Each row is a point on a landscape with many valleys, with its height.
From any point a ball rolls to the lowest of the 2 points nearest to it. It stops when none of these is lower. Distance is the straight distance between rows; heights are no part of it.
J624 height 286: [ 91 177  92 165 149  59 159  91 141 115 173 135 169 148 136  99 142 106
 148 144 115 150 176 142 175 137 137 167 134 125]
J884 height 469: [119 132 117 133 128 105 100 169 147 106 140 126 115 110  43  31 118 131
 122 128 139 156 158 140 131 127 195 115 176 155]
J502 height 198: [ 91 130  71 126 193  84  91 160 153 150 145 132 140 172 137 128 168 119
 107 126 102 152 131 110 165 157 140 178 134 135]
J694 height 653: [ 93  79  84 121 104  89 142 140 151 110 125 127 177 164 116  77 172 184
 110 113  98 130 107 133  99 113 112 129 114 132]
J636 height 696: [ 97 121 183 165 106 169 125 132 113  99 151 108 105 116 126 149 104  76
 125 109  60 146  89 113  80 132 135  56 135 108]
J667 height 353: [ 99 144 110 144 104 148 140  80 140 119 162 135  84 148 114 120 128  94
 124 107  96 135 171 116 125 127 129 141 105 112]
J776 height 340: [156  98 141 170 129 122 117 142 123 107 116 148 128  80 126  92  77 184
  98 129 149 182 168 131 136 107 152  78  92 121]
J845 height 632: [120  94 132 101 108 176 155 108 113 168 125  93 132 159 137 188 135  87
 133 106  68  84 121 138 136 102 116  62  98 155]
J53 height 394: [190  94 134 196 147 135  79 165 103  83 130 123 122 129 109 182 119 145
 134  95 108 141 110  91 163 138 178 147  97 128]
J592 height 307: [162 114 124 143 112  92 143 123 123  77 114 122 118  80 117  90 103 115
  98 116 115 131 124 149 140  89 164 122  91 119]
J472 height 498: [163 182 105 173  80  85  98 163 140 127 113 124  68  95  89 144 170  99
 111  73 131 168  84 123 192 129 184 140 138 132]
J181 height 334: [ 91 136 112 132 118 125 168  99 159  76 123 121  88 119 113  78  96  95
 127  90 101 152 110 150 108  96 143  86 108 117]
J170 height 407: [102 129 136  92 147 129 143 174 110  96 128  93 161 114 177 135  98 155
 113 179 146 181 121 117  94 190 130 132 116 138]
J814 height 476: [137 171 135 113 164 153 151 118  81  89 130 152 126  92 188 141 107 119
 140 144 103 127 110 147 104  72  75 148 115 102]
J696 height 159: [130 105 139 129 145 112  98 105 131  82 136 165  91 136  98 122  86 158
 144 124 154 151  92 135 124 149 132 144 154 184]
J650 height 303: [137  91 118 163 117 124 140  89 155  87 126 121  84 128  59 179 150 123
 151 104  80 117 112 160 105 116 118  92 137 153]
J79 height 362: [ 88 159 149 146  96  99 139  94 167 161 151 149 117  93 135 185 152 141
 117 169 122 134 122  96 144 137 103 123 150 119]
J480 height 157: [219 144 114 203 105 110 108 168 135 138  94 140 136 102 111 125 157 149
 142 125 121 150 154 119 165  73 136 112 140 111]
J33 height 246: [171 189 106 135 143 171 113 138 105  75 119 106 101 123 155  89 107 117
  96  88 167 156  80 124  93 145 105 182 156 159]
J906 height 235: [108 133 141 170 165  92 129 144 116  89 160 124 145 101 140  94  80 133
 122 157 112 169 120 199  93 111 138 106 143  97]
J232 height 487: [120 138 103  37 161 111 162  59 139 185 144 135 121 137 144  85  91 125
  90 173 109 144 170 105 121  82  97 162 103 128]
J130 height 387: [143  92 132 122 114 133 104 151 140  97 123 122 100 122 135 131 158  99
 185 115 104  78 108 137 141 107 161 119 114 153]
J951 height 488: [125 126 119  99 126 127 139 106 101 136 190 136 138 180 132 157 160 112
 153 125 105  75 146 157 117 122 127 152  49  91]
J837 height 556: [145 150 116 139  79 138 103 139  79 135 112 101 185 121 102 149 136 125
 122 125 134  88  67 148  86 154 121 143 145 147]
J719 height 263: [112 114 113 146 168 163  45 123  96 158 122 137 140 192  76 150 147 175
 108  63 149 155 108  97 157 190 154 158 143 171]
J562 height 659: [ 64 127 136  83 145 121 128 155 135 145 150 139 122 124 119 136 153  73
 101  80  95 130  67 169 104  98 145 106  86 133]
J373 height 459: [ 88 156 117  32 165  74 187 129 114 201 123 135 168 128 153 103 111  82
 117 156 115 142 177  96 135 109 106 147 120 124]
J531 height 74: [196 154 115 186 109  84 135 182 132 126  86 140  85  84 114 189 117 154
 114  93 129 160 119 149 118 104 116  99 118 115]
J540 height 601: [ 46 137 157  66  91 108 163 160 127 115  81 120 129  87 170 121 128  71
 116 129 154 124 130 129 121 118 132  94  96 132]
J892 height 511: [111 137 109 137 170  73 113 140 151 139 140 114 140 133  80 126 138  76
 170 156  94 129 137 126 112 125 162 114 163 106]
J436 height 317: [138 182  99  57 123 109 145  74 106 208 159 130 143 161 173 145 157 157
 135 145 124 133  97 145 159 129  93 124 121 173]
J76 height 391: [120 135  85 107 139 163 145 159  58 161 142 127 166 120 118 109 136  91
 150 117 116  61 147 128 106  99 124  91  99 129]
J492 height 524: [158 103 129  78 146 133 160  66 114 138 177  99 124 163 144 106  91 146
 143 162 122 143 143 150 116 126 102  96  35 122]
J926 height 547: [174 125 134 132 117 152 165 110  97 131 140 125 189 131 125 108 107 193
 105 152 183 173 136 144  99 145  72 159 122 114]
J323 height 402: [123 135 156 109 111 103 119 117 139 145 136 141 161 120 131  91 123 141
 130 134 165 129  89  92 161 122 154  95 114 160]
J485 height 396: [157 127 171 168 176 117 167 145 119 119 114 143 174 141 110 178  84 111
 140  94 175  98 140 147 113 116 148 169 108  98]
J504 height 570: [119 161 163 147 119 166 104 137 104 158 168 145 128 162 159 165 167 111
 149 100 110  92 113 108 124 142 120 142 147 128]
J110 height 365: [131 152 172 127  55  84 124 173 142 161 105 117 159  81 146 151 125 141
 121 125 185 138 109 128 146 141 149  93 123 138]
J340 height 294: [121 143  66 107 127 131 104 145 100 132 163 157 117 115 136 113 186 180
  98 167 130 114 160 133 132 158 100 137 103 127]
J679 height 202: [143 160 126 153  96 139 139 163 134 147  79 133 113 121  65 139 135 142
 114  94 191 113 157 132 130 145 137 129 134 137]
J280 height 685: [104  46 146 103 174 132 117 136 102 158 143 154 190 135 114 106 117 184
 125 145 111 111 141  66 139 110 154  74 140 141]
J71 height 421: [ 80 124 115 121  90 148 167 170  89 102 118 103 159 130 137  80 141  88
 177 125  87  61 154 152 127 126 135  97 138 130]
J631 height 376: [150 119 104 144 112 158  86  96 104 113 131 146  99 165 126 168 146 123
  93 101  54  98 139 126 122 105 135 207 159 141]
J370 height 447: [ 75 142  88 154 161 121 123 115 116  87 138 112  69  95 141  97 162 131
 116 180 146 124 161 119 187 145 127 111 149 120]
J717 height 188: [101 112 134 131 125 112 146 198  86  95  65 121 106  62  97 107  98 175
 146 132 174 119 127  78 163 127 142  98 130 128]
J371 height 467: [ 91 160  98 148  82 132 122 118  78  93 125 100  91  79 157  99 112 131
 110 178 143 143 129 134 139 187 111 121 149 146]
J352 height 222: [160 110 146 191 142  95 110 190 140 104 124 122 139 115 154 141 156 149
 150 152 108 117 144 126 184  89 142  97 104  81]
J464 height 370: [146 158 166 128  59 123 166 114 174  99  85 114  79  64 143 108 120  99
 137 134 128 152 110  87  78 132 109 147 120  60]
J427 height 448: [ 86  72 128 102 141 125 112  52 146 110 187 145 122 158 110 159 116 118
 143 167 100 118 134 132  88 172 137 172 175 127]
J126 height 273: [129 157 127  71  98 149 146 106 130 172 123 126 139 144 158 122 126 100
 136 115 135 110 149 162 159 113 104 126 130 182]
J992 height 718: [125 170 111 164 102  91 190 134 180 117 107 124 106 119 142 112 150 108
 177  95  86 186  80 116 123 103  96  84 159 156]
J782 height 419: [194 109 142 113 107 150  95  98 177 153 105 111 129 163 113 140 111  93
 134 146 157 102 178 119 128 154 147 202 110  79]
J777 height 451: [151 163 159  76 153 131 149 108 130 136 118 151 112 131 182 122 104  76
 141 135  92 137 128 102  84  91  90 182  88  99]
J477 height 361: [146 119 171 136 134  89 169 112 113 129 117 151 126 111 111 206  44 114
 123 142 160 139 151 166 118 106 138 119 100 125]
J850 height 230: [142  87 111 166 160 187  61 135 125  88 156 136 107 201 120 120 142 176
 110  53 154 129  95 113 167 177 159 153 106 135]
J175 height 229: [101 100  80 130 171  83 166 111 141 112  71 109 161 136 129 155 131 135
 113 145 136 113 142  94 172 129 112 167 141 131]
J311 height 310: [144 142  90 119 127 166 100  49  95 209 154 159 120 175  83 166 176 165
 100 130 118 123 158 119 111 155  79 182 146 128]
J274 height 388: [164 139 129 149  57 124 135 111 180  79  95 109  87  88  87 104 129 102
 114  88 181 135 109 102  88 133 146 166 140  32]
J407 height 585: [ 60 129 188  71 117 110 174 156 101 144 117 157 116  73 179  83  91  85
 189 169 118 125 106 129 112 129 145  85 128 145]
J187 height 266: [134 126 139 172 164 132 140 100 152 135 123 135 136 146 121 137  93  95
 135 103  81 147 111 123 169  66 160 110 118 158]
J334 height 234: [144  73 152 150  90 181 113 108 114 133  91 121 128 118 134 168 104 133
 127 129 115  61 129 100 110 125 130 133 131 106]
J4 height 312: [204 130 119 134 133 156 115 150 142  91  67 118  76  81  73  69  88 145
 118  97 151 138 120 130  83  91 122 128 180 113]
J536 height 646: [ 74  95 156  90 168 153  97 125 145 151 121 126 157 127 133 121 131  74
  81 112  87 104  89 113 112 107 169 121 131 120]
J241 height 539: [106 182  79 175  66 117 144 110 123 115 146 130  79 137 132 126 183 145
 123  78 150 144  81 161 166 135 102 114 104 167]
J295 height 364: [141 125  97  63 176 105 116 108 118 213 162 138 150 116 154 140 177 129
 138 177  88  98 125 134 148 106 100 118 155 135]
J498 height 466: [156 121  89 157  91 143 139  83  79 111 155  87 129 170 121 168 157 100
 184 118 108  57 120 164 148 144 119 140  98 128]
J986 height 492: [170 122 106 142 201 199  88 106 114 149 176 119 128 174 142 117 121 120
 119 122  94 119 151 134 131 130 133 128 173 152]
J446 height 177: [132 198 121 145 109 175 102 122 144 163 142 100 134 158 137  72 140 101
  94  92 156 134 155 126 141 153 136 149 161 139]
J723 height 383: [110 104 161 103 141 142 112 166  91  95 113 105 176 115 129 105  86 168
  92 160 227 145 139 146 118 179 159 130 112 150]
J441 height 546: [127  97 130 148  95 163 133 105  97 104 140 133 122 142 152 187 120 183
  97 142  92 141 183 120  97 165  91 171 124 135]
J752 height 304: [107 115 126 115 173 145  64 134 114 187 151 134 187 187  66 142 122 103
 109  74 162 112 136  90 147 164 178 171 136 134]
J739 height 431: [ 98 139 122  73 124  95 183 142 104 141 126 114 161 120 166 113 111 123
 140 184 110 129 152  98 116 164  91 114 115 109]
J475 height 697: [ 86 132 165 164  85 131 147 145 166 131 122 119 139 134 140 188 124  91
 159 113  59 151 109 163 122 139 117 107 172 165]
J146 height 270: [143  89 162 150  87 135 118  88 179  98 136 127  96 103  94 129 137 153
 200 138  92 105 117 111  90 102 117  98 156 103]
J569 height 252: [ 90 133  62 123 124 112  98 150 122 118 146 142 144 154 132 124 185 142
  86 132 171 107 138 123 157 158 130 198  91 104]
J287 height 281: [156 152 181 109 144 105 122 155 161 171  66 144 159 102 117 149 105 103
 124 124 134 143 151 164  94  84 119 146 169 140]
J911 height 490: [116  90 118  95 147 175 164  93 189 155 147 118 165 163  94  97 136 163
 109 162 200 135 147 156 122 158 106  99 111 101]
J780 height 440: [114 130 144 136  57 159 157 126 106 101 131  91 137 168 139  89 128 109
 154 103 136  84 167 119 112 172 134 130 134 171]
J574 height 354: [123  95 167 132 116 113 151 127 147 116 111  95 164 124 102 143  98 137
  77 114 207 181 120 145 106 166 149 123 108  98]
J929 height 475: [108 150 142 159 107  73  80 148 163 113 107 156  68  94  64 156 173  74
 136  99 102 126  97 117 144 107 167 177 164 112]
J63 height 689: [107 131 172 175 124 164 140 150 175 103 148 121 123 138 149 163 135  93
 159 100 119 126  75 174 109 116 140  73 166 111]
J430 height 681: [145 134 157 141 139 161 124 202 169 134 105 132 117 169 178 153 161 106
 122  69 108 135 103 188 120 111 129  96 120 160]
J817 height 489: [ 88 139 130 165 119  93 125 155 112 103 140 133 137 111  57  84 122  98
 146 141  90 135 100 124 142 118 191  70 183 144]
J698 height 399: [141 124 128 111 105  54 139 174 155  90 108 153  79 108 178  87 135  95
 174 152  90 150 131 109 150 107 177 148 118 133]
J981 height 522: [143 137  61 163  93  85 100 153 129 112  75 106 108 133 117  90 155 128
 106  75 114 155  90 111 181 129 154 145 116 158]
J478 height 324: [109 153 107 162 112  80 175  97 163 137 169 147 116 130 129 104 169 141
 128 158  90 160 154 129 136 122  94 125 127  89]
J856 height 531: [ 97  96 158 111 127 149 154 100 136 142 149 122 134 141 207 185 136 150
  96 177  99 118 172  96 107 175  88 167 156  95]
J209 height 468: [137 148 132 121 101 185 137 115 155 156 146 127 125 123 107 133 135 134
 121 135 193 125 150 156  83 137  92  98 111  57]
J570 height 319: [153 180 160 102  87 147 151 147 101 139  99  93 126  90 176 128 127 139
 111 126 179 137  93 147 126 136 101 129 109 101]
J936 height 280: [158 167 155 125  93 147 123 166 103 122 139 151 126  62 154  64 121 160
  94 123 189 127 132 173  78 108 124 140 128  79]
J950 height 282: [223 156 124 140 111 125 103 136 124  76 110 113  78  94  90  84 103 127
 144 102 192 147  91 114 111 133 133 183 135 124]
J419 height 275: [141 123 188  98 131 152 113 137  85 172 109 133 135 111 153 184  96  93
  96 124 156 105 188 115 124 105 154 111 123 144]
J270 height 478: [142 112 165 107 173 192 112  91 152 139 202 132 130 164 203  98 134 132
 104 158  93 117 162 141 104 134 116 157 190 128]
J718 height 545: [146 146 165 140 131 100 157 174 144 144  86 166 108  82 168 161 110  97
 202 135 127 136 113 115 166  95 139  99 148 130]
J404 height 567: [125 119 192  77 111  90 166 136 105 144  75 131 121  67 164 165  60  67
 193 142 135 123  91 141 123  96 153 112 108 140]
J277 height 671: [101 138 136  91 128 140 152 184 146 113 121 132  85 149 177 153 135 100
  87  53 102 157 110 136 116 110 120 137  78 151]
J995 height 272: [119 143  94 186 148  95 156 154  70  55 146 130  94  83 142 113  91 128
 110 124  96 127 117 190 134  72 131 119 120 131]
J131 height 311: [111 120 161 169 123 130 149 108 146 111 117 136 109  90 106 144 105 103
 182 153 112 131 123  31 140 126 147 123 106  77]
J617 height 227: [162 139 164  60 143 144 124 116 129 202  99 132 136 136 156 135  96 104
 109 138 115 115 178 156  96  99 109 108 148 149]
J202 height 523: [127 124  87 146  99 130 124  87 154  98 148 124  74 157 136  74 158 187
 127 115 124 154 104 141 160 127  79  96 112 164]
J253 height 378: [114 157  75 131 120 158 119 100 108 131 141 131 126 169 130 135 130 104
  75  71  65 156 138  86 113 129 113 193 108 127]
J586 height 500: [143 102  95 155 122 130  96 107 111 147 140 123 133 190 161 129 146 181
 133 140 141 159 133 141 186 163  97  99  97 178]
J357 height 305: [166  83 135 151 166 124  88  89 140 113 137 115 119 169  79 149 124 106
 146  95  99 142  95 178 126  96 169  81 114 182]
J990 height 588: [157  98 174 132 105 128 127 122 124 106 106 159 163  91 157 156  97 195
 158 159 147 103  90 195  81  80 107 114 149 124]
J626 height 154: [146  94 124 125 141 153 129 144 123 116 112 147 122 142 171 132 117 127
  99 137 110 102 229 175 113 106 120 152 112  99]
J364 height 526: [ 81 126 168  97 163  90 124  97 107 112 124 184  76  37 150 115  94 143
 100 173 161 155 131 107 128  95 137 127 120 127]
J688 height 347: [132 154  78 103 130 171 103  64 114 187 127 140 147 162 113 171 152 103
  71 104 105  70 149 126 122 111 112 207 169 131]
J215 height 144: [166 150 125 160 148  86 135 140 137 119 149 137 107 100 100 158 104 149
 125 120 133 202  96 143 119 120  94 102  73 120]
J706 height 366: [170 133  81 132 135 172 115 158 121  91 107 117  84 159 127 129 131 171
 143 105 168 105 154  90 148 166 113 192 127 125]
J21 height 426: [165 146 140  98 152  95 152 140 136 106 111 133  89 115 158 119  81  92
 139 138 103 177 161  91 133 117 131 174  93 142]
J987 height 635: [ 71 115  98  86  83 102 159 131 158 127  90 128 139 141 106 129 175 144
 120  94 123 106 116 167 113 109 117  79 126 171]
J367 height 163: [ 83 125  90  94 150 114 180 109 142 130  81 114 161 122 158 136 110 143
  38 153 173 129 178 152 148 146 102 168 115 121]
J221 height 325: [135 126 162 132 133 101 132 149 179  88  81 106 137 129 133 149 102 117
 103  95 143 167 138 145 126 135 132 150 153 130]
J796 height 527: [124 151 145  74  96 157 197  89 118 127 133 107 183 135 137  57 103 148
  95 176 209 149 141 143 127 145  99 144 136 146]
J34 height 630: [122  88 128  90 131 173  96  89 134 164 113 109 189 144  73 130 118 120
  85 100 100 121  82  96  89 109 146 116  91 113]
J184 height 707: [108 149 119 172 129 114 163 137 159 155 120  90 141 161 159 158 157 117
 130 110  58 171 107 153 144 111  90  53 177 153]
J212 height 343: [125 111 118 116 190 148  84 133 123 207 147 140 168 189  91 193 176 119
 144  80 100  98 132 103 151 157 122 157 143 142]
J7 height 247: [122 158 182 161  96 140  97 160 141 125 145 156 145 109 157  75 129 165
 117 143 217 159 130 142  95 153 131 126 176 101]
J153 height 434: [132 167 139 114 170 136 124 118 142 140  82  98 149  99 167  79 122 130
 110 170 161 135 134 140 144  86 120 105 169 111]
J712 height 568: [180 119 180 141  96 124 122 113  84 138 137 142 166  92 186 123 100 197
 125 182 148 151 124 125 100 101 114 153 145  98]
J647 height 409: [165  79 135 135 100 117  74 148 146  92 157 146  50 114 156 162 161 134
 171 134 137  96 100 154 162 113 158 102  64 112]
J529 height 480: [128 100 119 120 100 141  64 150 137 145 143 103 115 164 130 118 162 148
 143 131 132 142 139 107 150 200 136 130 116 166]
J88 height 444: [182 128 123 126 123 141 109 106 136 128 125  92 138 192 149 181 127  86
 166 109 160  79 118 153 157 167 116 196  92 116]
J186 height 605: [138  88 197 125 116 165 112 153 139 108 116 143 114  93 124 155 109 157
 152 146 197  88 100 166 101 118 137  55 138 141]
J196 height 245: [ 99 142 103 136 173  65 137 114 155 162 181 141 164 188 137 102 119 122
 107 131 131 196 152 108 196 143 132 166 114 160]
J112 height 600: [139 175 142 142 126 157 176  99 111 180 125 116 197 171 136 165 137 133
 131  96 158 125  62 125 140 115  74 114 121 121]
J881 height 439: [108 111 144  88 153  86 128 123 104 141  91 115 200  68 144 111 122 135
 105 168 160 115  82 130 140  95 142  90 132 138]
J601 height 559: [134 126 138 176 116 179 140  98 128 121 145 126 148 199 165 160 109 140
 122 101 116 124 137  99 131 160  92 182 152 151]
J335 height 194: [131 143 154 163 151  84 110 173 131 131 200 145 120 107 127 117 120 163
 134 128 135 194  97 163 119 134 150  72 114 137]
J604 height 425: [131  85 158  89 107 120 107  59 174 121 139 130 124 131 130 155 120 165
 145 185 149 111 113 141  80 128 116 176 140 145]
J922 height 395: [154 122 174 161 113 115 104 104 172 120 118 165 100 106 153 184 127 157
 148 160 157 127 131 112 138 122 130 155 149 125]
J715 height 554: [132 164 145 131  61 161 113 113 108 130 171 139 105 137 137 153 154 137
 130  71 171  97  87 161 126 155 123 125  96 144]
J41 height 105: [111 126 108 144 132 143 163 169 127 100 158 104 113 126 172 138 141  83
 152 130 126  86 127 162 135 123 114  68  57  84]
J257 height 422: [126 113 156 152 206 153 139 181 134 115 121 144 145 133 107 128  94 108
 124  98 146 125 143 126 104 133 134  92 124  74]
J963 height 348: [108 143  56  94 159 114 155 137  91 140 121  97 146 149 102 113 157 106
 154 122  91  93 138 112 160 141 109 133  81 149]
J819 height 248: [120 120 126 165 156 106 157 171  75  67  89 155 162  70  92 125  84 144
 166 144 125 113  92  80 117 102 127 124 127  95]
J572 height 323: [151 130 144 117 139 115 135 111 134 150  94 111 113  91 133 204 110  93
  79 161 152 121 169 164 143 133 121 141  97 116]
J758 height 486: [ 61 147 132  94 102  95 153 114  70  88 152 126 126  86 159 114  95 138
 102 156 106 161 102 165 127 138 121 107 125 168]
J359 height 165: [148 173 132  85 181 137 129  94 144 148 144 161 119 116 131 107 111 118
 131 151 106 165 117 129 101  88 103 131 192 178]
J356 height 578: [158 179  98 155 135 140 136 113  61 156 139  88 194 132 106 148 133 112
 111 138 159 125  98 131 147 147 106 124 132 119]
J319 height 465: [110  95 112 102 128 156 111  43 165 145 159 113 141 177 151 108 146 139
  75 166 104 107 162 143 107 168 109 177 202 117]
J35 height 371: [157 109  89 119 122  67 142 189 192  81  77 144  48  98 142 119 154 119
 163  95  97 159 120 147 125 103 118 134 132 128]
J640 height 512: [176 111  86  92 172 181 101 103 105 200 176 146 131 210 121 133 121 123
 134  84  77 125 136 133 112 116 116 135  89 166]
J677 height 424: [122 122 134 166 126 119 114 103 145  73 113 117  73 111 124 121 127 124
  93 169 164 104 187 111 145 145 141 172 144  81]
J104 height 507: [ 64  74 177 133 125 104 117 169 118  91 111  97 153 104 117  84  82  97
 142 155  65 157 125 100 165 117 212  66 190 158]
J12 height 506: [ 72 115 123  92 174 122 111 144  88  93 142 151  72  70 136 109 110 133
  87 152 109 141 150 138 110 139 119 124 111 147]
J889 height 369: [176  78 158 184 157 129  64 153 126  78 137 122 139 137 102 107  96 178
 113 127 159 161 136 110 176 148 174 114 125 125]
J134 height 496: [150 173 119 142 162 139 167 121  98 108 166 148 135 167 166 123 113 106
 176 111 117 121  98 167 125 117  87 164 143 153]
J591 height 147: [ 92 124 125 188 143 127 170 180 145  84 148 108 111 149 186 111 163  72
 147  95  92 116 131 160 169 118 174 111 101 115]
J266 height 339: [184 116 140 129  99 119 118 164 147 118  87 115  80  88  70 113  95  91
 124  45 134 118 131 156  77  96 177  87 150 119]
J794 height 101: [121 111 127  70 142 141 167 172 149 128  75 118 131 136 163 134 127 141
  92 171 169  99 222 155 113 137  83 146 137 100]
J508 height 295: [ 96 127  72 126 167  88 191 138 141 161  79 115 170 160 104 146 144  88
 146 122  73 110 134  96 164  95 120  96 137 136]
J447 height 548: [152 126  62 156 115 118  92 147 109 146 122 136 127 158  74  96 174 152
 136  65  68 164  62  87 134 123 139 128 103 126]
J908 height 536: [158 158  98 110 136  63 103 103 129 164 149 101 139 133  68 103 152  87
 177 182 119 158 115 104 147 180 165 141 130 132]
J398 height 505: [135  88 128  89 179 108 136  80 132 140 216 117 154 176 147 107 144 131
 165 170 106 106 139 167 121 152 131 128  74  95]
J55 height 220: [145 121 114 120 171 103 155 121 147 132 111 173 128 136 137  85 119 133
 154 137  76 132 130  99 161  70 124 113 146 182]
J619 height 225: [149 173 130 118 134 160  87  98 172 193 133 119 151 131  97 120 169  93
 125 110 153 107 133  81 155 126 137 119 159 116]
J423 height 617: [ 86 119 159  95  87 123 142 153 110 144  74 131 128 101 146 126 117 129
  99 125  94 121 133 145 116  85 139  60 127 169]
J39 height 184: [107 116 149 154  82 181 107  80 119 144 127 144 115  92 127 139 150 169
 118 162 123  78 174  99  97 140 106 123 189 108]
J260 height 670: [120  86 103 107 131  85 117 123 121 141 143 135 181 159 139  80 121 190
 105 159  93 120 159 106 134 116 141 141 151 147]
J709 height 569: [121 127 120 164  79 127  80 124 120 102 134 144 132 128  45 130 154 175
 128  91 123 141  79  82 138 122 141 131  99 111]
J486 height 515: [121 154 137 124 121 111 162 121  98 102 154 150 165 122 145  79 104 106
 165 124 139 113 113 135  76 137 128 187 125 120]
J454 height 618: [123 147 142 100 129 156 181 103  99 171 157  96 157 170 135 207 129 118
 191 116 117 101  79 140 126 133  77  74 121 169]
J495 height 187: [108  93 115 190 170 109 141 183 165  76 119 126 143 166 144 146 144 130
 139 123 111  82 145 154 163 128 141 118 131 124]
J802 height 337: [127 138  87 171 117  75 123 159 145  73 108 148  99  86 122 138 143 147
 180 142  89 120  98 138 114 108 126 127 168 123]
J289 height 400: [139 149 131  97 165 107 111  76 128 154 164 132 139  97 195  99 137 126
 146 202 124 122 118 153 172  95 119 105 147 141]
J465 height 590: [121  85 103 147 102 117  89  97 107 174 160 146 181 166  63 138 170 188
 123 112 135 130 110 107 133 148 136 100  96 132]
J533 height 377: [102 125 103 109 190 149 127 149 127 216 148 119 154 192 123 192 179 130
 166 128 126 134  94  72 165 184  96 105 118 136]
J255 height 415: [165 117 150 196 116 132  84 121 147  74 151 127  86 135 120 184 127 135
 151 102 168 112 103 136 139 164 152 185 116 116]
J5 height 141: [140 158 168 139 125 122 147 192 119 114  72 158  94  65 128 121  96 132
 135  93 226 114 141 103 153 142 152 104 132 128]
J402 height 513: [131  89 142  53 115 111 160  63 142 190 117 141 159 142 178 149 106 138
  99 187 103 149 171  97 111 120 107 179 149 109]
J368 height 532: [141 139 104  79 196 151 114 125 151 188 164 161 148 200 138 141 151 150
  98 100 125 145 155 137 117 132  99 186  77 143]
J599 height 363: [145 118 150 153 119 145 116 198 180 116  88 109  72  95 105 118 126  99
 162 101 129 106 112 116 141  99 186  79 169 125]
J57 height 233: [114  94 144 135 119 145 117  95 128 141 163 164 114 113 134 127 152 181
 200 194  90  87 130 115  84 120 101  94 182 110]
J659 height 460: [ 99 131 115 153  84 130 114 159 111 122 147  86 139 185 109 102 157 113
 156 112  59 118 144  90 156 176 141 106 146 163]
J292 height 525: [ 87 113 189 122 149 104 112 194 120 118  71 134 132  64 138 132  87 111
 173 153 105 130 101  80 164 100 178  81 172 119]
J684 height 408: [131 132 117 148  62 140 132 112 153  96 101  79  80  82  98 121 107 112
  66 156 190 142 167 144  96 162 156 147 130  75]
J714 height 393: [188 100  98  83 132 173 111 129 142 142 106 124 115 156 110 106 123 152
 167 154 164 113 174  77  99 156 104 187 117 122]
J953 height 449: [ 99 126 106 194 130 101  87 132 146 104 102 124 107  89  75 142 152  94
  95 122 116 119 160 121 171 123 176 168 153  90]
J98 height 212: [136 166 120 137 104 168 100 152 134 110 137 107 142 150 126  87 138 149
  85 114 160 166 129 138  73 186 123 162 169 114]
J339 height 39: [ 93 143 102 129 140 102 178 194  88 118 116 128 124 100 186 166 158  64
 162 148 103 113 101 129 183 117 138  78  72 139]
J412 height 108: [ 96 167 136  94 151 100 120  88 118 131 158 151  95 106 110 138 124 139
 135 152 134 191  78 108 113 154 104 139 145 188]
J772 height 261: [125 155  89 112 105 154 120 111 122 187 107 121 148 136  76 143 150 165
  72 136 155 147 179 131 122 152  98 138 153 137]
J909 height 274: [ 70  82 179 125 100 160 161 107 114 115 117 142 114 104 129 133 124 111
 156 139  80  60 149  69 102 119 145 126 119  77]
J403 height 443: [175 133 144 107  87 184 123  93 156 188 124 104 111 106 119 142 126 121
 102 160 184 135 212 108 127 136 130 149 112  89]
J381 height 535: [140 142 112 109 131 119 150 121  82 116 151 129 194 139  77 114 110 128
 158 137 137  82  92 179  60 132 109 143 141 151]
J391 height 335: [145 120  39 114 156 171  81 106  97 131 137 129  73 145  95 118 154 157
 114 117 158  97 183 133 149 161 103 149 105 135]
J410 height 197: [108  87 153 127 189 170  75 137 106  70 148 153 135 155 148 112 111 191
 114 111 176 115  93 135 129 156 152 150 132 176]
J24 height 611: [103 110 103 138 116 159 124  95 118 187 148 117 181 173  70  99 134 143
  76  90 106 128 129  88 137 127 133  72 122 126]
J745 height 341: [130 119 174 150  76 137 128  93 178 119 121 120 104 107 135 128 165 126
 156 125 138 159  77  49 118 138 143 111  98  40]
J903 height 298: [147 103  85 164 147  87 143 193 111  78 104 148 111  95  74 115 147 179
 148 121 120 118  93 134 109  98 120 102 107 107]
J62 height 510: [ 95 151  98  47 146 188 173  70 148 127 136 107 118 151 130  88 126 173
  88 175 199 132 135 152 129 149  55 137 124 126]
J497 height 446: [137 136 128 145 174 124  94 193 106 144 146 147 135 111  83  83 105 117
 127 120 135 123 197 146 103 112 166 113 128 120]

Call two points neighbours if one is among the 2 nearest of the other. Go from one point of each pair to the other, from neighbour to neighbour, staying as low as possible. Name the highest point that can't be avoided.
J617, J446 | J881
J339, J5 | J253
J39, J412 | J357
J339, J531 | J352

Where does a ball stop that starts at each point below?
J454 | J5
J504 | J794
J260 | J617
J24 | J39
J12 | J39
J601 | J617
J640 | J502
